Points, in no order, along strands that fork, close into loops and pass close to each other.
In the rows, zero is written as 128.
Two points are linked if the straight distance between their rows is under 91.2. Some points are linked to none.
bipa: [ 69 105  96 151  97  77  67 122 136 102 127 124 155 161 118 150 152  85
 125 108 150 146]
nef: [ 88 129 128 110 191  65 183  99 125 119 153 125 128 126  66 122 132 148
 190 143 134  55]
folu: [166 147 172 126  91 179 131 142 222 106 116 129 144 105 110  90 128 143
 106 128  95 162]
nudan: [104 126 103 143 144 161 125 159 135 147  94 152 133 147 150 129 132 106
 139 136 109 144]
rol: [132 134  82 134 187 100 143 125  81 149 130 124 102 110 136 163 108 153
 157 141 151  90]
lada: [227 176 150 133 117 119 161 123 156  93 168 116 117  55 129 137  84 209
 126 118 161 135]
nel: [198 137 107 133 135 153 138 127  95 168 138 116  93  76 175 145  98 176
 115 135 134 142]
duzig: [ 77  92  63 174 145 137  78 157 161 169  93 103 166 146 126 152 152  77
 134 131 118 137]
Let: [121 153 109 136 112  71 117 112  73  77 151 156 123 154 159 159 105 126
 150 120 166 128]
kege: [142 127 116 105 144 121 125 134  28 147 145  93  81 147 182 201 128 139
 122 137 172 115]
Gek: [112 121 151 135  71 146  95 136 202  98 109 136 164 133 104  96 159  78
 129 110  90 169]
nis: [126 153 166 119 129 154 149 152 170 103 118 195 135 118 125  79 101  96
 154 121  84 145]
sonib: [203 144 141 113 109 168 144 128  77 155 135 123  90  94 181 123 107 170
  94 141 124 149]
Sanez: [140 131 105 154  99 134  99 125 161 115 123 146 139 122 162 128 111 131
 113 120 134 159]
pafu: [102 129 155 112 146 132 173 125 151 124 129 147 125 120  77  94 132 125
 163 138 109  97]
Pavak: [127 115 149  87 159 109 125 120  24 124 138  83  82 171 170 194 141 127
 130 135 173  87]
pag: [147 171 184 136 140 150 163 150 175  92 131 200 130 111 133  78  70 131
 153 126  95 147]
pid: [ 74 103 138 113 121 126 126 129 130 126 119 129 149 156  97 127 155  97
 141 128 121 111]
dusoz: [123  97  55 186  99 102  57 117 127 141 120 100 149 130 161 174 131 122
  96 122 149 157]
rogef: [ 81  97  86 141 128 154  82 145 135 175 103  98 146 154 133 145 156  94
 102 129 129 140]
nula: [169 141 156  94  88 170 126 127  63 166 123 112  91 128 184 116 130 146
  81 139 125 168]
Lurus: [121 121 144 141  99 134 106 145 204  84 110 162 163 121  96  94 144  81
 156 106  87 153]
feda: [172 174 164 118  95 136 130 118 116  91 151 165 111 118 178 103  74 140
 115 116 136 160]
dubo: [185 117  89 131 147 140 124 133  62 180 131  98  91  89 168 168 114 172
 125 147 144 131]
Zavi: [139 135 116 142 109 103 125 117 139  97 141 150 131 117 137 115 117 135
 123 122 132 136]
tila: [119 126  98 155 135  54 132  93 148  99 156 124 148 105  84 134 121 150
 154 118 150  91]
dib: [102 115 117 153 118 165  89 172 176 138  89 149 156 158 142 120 161  57
 138 112  81 176]
Gor: [149 166 150 126 160 160 171 138 103 128 139 183 112 127 157 102  83 145
 131 135 119 138]
resig: [198 149 126 133  67  73 114 108  94  72 181 119 106  87 148 170  99 157
 141 115 167 129]
fis: [ 91 146 127 120 154  64 156 116  96  87 156 154 134 159 110 133 117 130
 164 124 159  84]
fuzu: [145 126 123 145  83 162  97 136 186 124 111 138 140 121 150 114 119 115
 106 118 106 168]
Gebu: [115 105 144  88 167 159 118 131  77 184 111  73 103 162 139 141 166 136
  99 153 143 102]
bas: [149 121  97 145 162 142 142 122 139 158 112 136 126  92 118 114 121 160
 137 146 112 113]
sozu: [135  99  43 177 183 103 122 108 156 173 120  97 142  89  88 152 121 163
 159 145 135  84]
dumu: [124 146 131 113 110  64 116 111  40  84 163 128 114 154 155 170 111 133
 136 116 180 123]
rin: [161 172 161 133 165 151 180 142 140 113 138 192 111  96 143  89  53 149
 151 134 106 132]
nime: [147 146 116 155 140 127 144 127 193 107 132 165 145  87 103 100 102 147
 153 135 113 115]
fuf: [103 126 152  79 157 124 143 127  43 124 128 111  95 189 165 150 149 129
 111 130 167 102]
vib: [124 148 153 106 136 145 164 130  99 127 129 164 106 143 146  97 115 136
 120 135 126 135]
vuf: [115 154 188  82  74 151 134 119 100 105 133 169 119 173 164  86 121 109
  89 123 115 183]
zogon: [127 117  99 169 137 179 117 160 174 161  86 153 133 120 152 123 126 113
 143 133  85 160]
ful: [194 182 162 137 103 109 151 127 143  74 166 159 116  99 159 109  63 164
 122 107 141 153]
zofof: [144 135 162 104 149  91 188  85  99 128 166  99 105  97  76 105 126 167
 144 137 119  74]
bikif: [ 73 162 143 117 156  68 158 140  92  65 150 185 132 180 137 137 105  98
 164 115 150 101]
sef: [114 120 151 122 157 141 166 150 172 126 117 157 147 107  64  80 137 120
 168 126  77 102]
Notup: [108  99 142  87 199 167 143 133  86 179 101  80  91 181 140 143 170 123
 114 147 140  71]
Nupof: [106 124 144  94 191  95 193  98 115 144 147 100 108 123  67 118 135 150
 164 149 123  64]
Dobo: [ 99 117 169 107  65 162  98 148 161 115 105 152 151 164 130 100 151  61
 118 121  92 176]
tudib: [158 110  71 165 174 135 143 125 153 160 120 117 127  68 104 138 113 170
 151 154 128  97]
kuve: [ 99 115 142 127  89 178  95 149 154 149  98 131 146 164 137 112 158  70
 101 117  95 183]
gaf: [150 138 104 149 131  53 150  83 150  77 173 115 137  83  75 142 113 170
 160 116 149  86]
lebif: [ 93 111  76 155 164 111 116 129 131 140 122 136 141 126 113 152 135 124
 153 139 140 109]
sudiz: [131 126 163  93  97 166 121 122  60 146 122 110 102 171 178 132 147 121
  76 130 139 164]
Pon: [176 166 207 110 101 173 166 140 211  88 139 148 142  93  98  87 109 155
 116 121 108 150]
fabi: [ 74  96 137 112 100 125  98 119 149 137 122 114 162 147  88 120 166  83
 122 124 118 137]
Gumoz: [104  98  90 156  82 108  49 105 126 150 123  76 148 143 133 172 152 105
  82 114 151 157]
duna: [ 80 112 135 104 196 158 140 161 133 152  90 123 130 158  94 127 160  95
 150 136 110  92]
nobe: [168 139 129 134  99  90 130 111 114 103 160 135 116 101 140 144 102 154
 118 120 149 133]
lufat: [123 113 112 119 103 133  86 120  68 169 119  75 114 146 149 166 158 123
  78 125 148 149]
buvu: [ 84 123 152 102 158 135 160 137 128 132 118 148 134 162 103 107 146 110
 152 133 111 103]
Zini: [ 91 132 162  96  86 140 126 129 101 120 121 157 129 168 150 113 148  96
 100 128 126 155]
sumu: [114  98 149 117 130 183 127 148 183 174  95 100 161 114  74  93 173 103
 121 136  71 129]
Pidez: [ 83  89 138 124  67 126  70 116 173 127 127  88 168 151  98 123 175  77
  93 109 120 153]
Zedar: [ 94 123 191  60 126 122 146 120  46 108 137 114 102 190 153 141 156 118
  96 124 152 109]
Poz: [ 96 100  89 171 130 151  80 171 175 144  93 139 164 136 111 128 152  66
 144 117  90 147]
varu: [ 91  92 109 131 192 153 147 158 160 164  95 123 141 133  71 122 167 105
 162 144  96  91]
Bomun: [ 88 136 126 129 169  76 169  98 123 100 150 162 130 133  87 117 117 133
 176 128 135  73]
menak: [111 104 137 122 156 157 144 151 180 151  99 126 157 127  73  94 161  95
 168 129  76 107]
Vaz: [ 85 170 124 140 119  68 126 117  88  58 161 191 133 173 157 141  95 112
 155 104 167 131]
letim: [125 103 133  95 123 153 118 116  77 191 118  63 115 149 133 130 164 134
  84 151 136 133]
faza: [160 143 118 120  87  75 116 112  38  90 171 112  99 103 159 179  98 143
 139 120 173 123]
pider: [165 138 159 106 124  82 193  81 125 107 173  98 114  79  63 109 114 174
 142 124 136  90]
Sada: [112 116 116 114 211 176 159 152  97 175 103 119  95 159 148 142 144 144
 125 152 131  83]
Suba: [132 116  54 161 183 111 123 128  91 169 128 103 111 108 140 174 117 161
 145 144 157 104]
fezap: [102 125 160 100 115 171 119 154  87 149 103 134 117 179 172 129 150 100
  84 137 127 160]
fofa: [157 125  92 127 146 129 118 141  38 167 125  93  83 129 188 184 119 152
 118 145 164 136]
nuzek: [ 93 101 103 151 100 165  85 151 146 168  99 102 147 159 161 140 153  84
  89 128 118 165]
nodi: [129  89 128 133 114 155 106 125 184 169 106  95 152 110  93 106 157 124
 103 138 106 130]
fazu: [157 135 154 134  80 184 110 147 208 117 102 143 134 111 140 101 124 128
 112 120  94 176]
bufi: [118 124 114 147 117  87 125 105 151  89 142 139 149 119 101 120 122 137
 135 115 140 109]
Romul: [101 122  84 150 188 134 140 150 123 145 100 149 124 143 141 142 132 122
 155 139 130 107]
poge: [149 173 186 112  82 134 133 116 115  94 146 177 122 150 168  97  93 123
 103 112 125 173]
Nipi: [217 191 162 136 117 138 156 134 173  83 163 144 117  90 148 112  73 191
 114 128 143 154]
nen: [121 140 179 113 111 145 129 157 177  90 108 189 153 139 102  75 136  85
 165 102  62 150]
vid: [101  91  65 162 164 104 106 122 158 147 112 110 150 113  92 141 137 125
 156 141 130  94]
Namol: [164 153 146 132 118  65 175  92 138  83 175 122 121  78  92 120 100 175
 143 115 148  94]
Lari: [139  99  45 169 165 102  93 118  99 176 121  83 124 106 146 186 134 158
 128 133 160 111]
baf: [112  88 114 141  81 150  76 111 195 160 117  73 168 123  89 123 171  94
  84 117 116 147]
gumi: [165 157 167 125 115 102 171 111 174  78 168 141 130  94  95  93  99 166
 140 108 124 110]
Zomug: [186 117 123 136  55 152  80 118 135 152 127  71 124  98 160 145 147 146
  68 127 142 171]
rokug: [143 101  53 174 125 105  82 114 131 156 116  97 136 103 139 163 130 137
 115 127 149 130]
Geri: [173 173 194 116 112 130 182 121 205  79 148 146 134  89  87  84 104 163
 132 115 112 120]
Ruzi: [122 107 115 123  80 122  79 114 101 150 128  82 140 142 140 146 152 121
  74 131 145 156]
fon: [112 137 102 127 178 125 143 142  80 136 120 149 109 149 156 151 119 139
 142 146 155 109]

A fork is a point with three links, a tip a point with one. Leave the first point through the second and follow the links. Name the first fork or tip that comes.
Dobo / Gek -> vib
nis / nen -> kuve
Zavi / nobe -> Namol
sudiz / fezap -> lada
Pon / folu -> Zavi
bas / tudib -> Romul
feda / poge -> Zedar
Lari / rokug -> Sada
buvu / pid -> menak
sumu / nodi -> buvu

A tip is a point with one link. Name the tips that can be reached along the links from each point below, in the order of the rows.
nel -> lada, Zedar
Poz -> vib
rol -> bas, zogon, Sada

How many points has the smallest loop of links through each point below? Write none if it is on no loop.
bufi -> 12
kege -> none
menak -> 6
nodi -> 10
nudan -> none
Let -> 18

Name the points in between on the shortest way along the links from the first point to the second, in order.
rol / letim -> Suba, Lari, rokug, dusoz, Gumoz, Ruzi, lufat
nis / Poz -> nen, Lurus, Gek, Dobo, kuve, dib
Geri / bufi -> gumi, Namol, gaf, tila
ful / Pavak -> feda, poge, vuf, Zini, fezap, sudiz, nula, sonib, nel, dubo, fofa, kege
Bomun / gaf -> nef, Nupof, zofof, pider, Namol
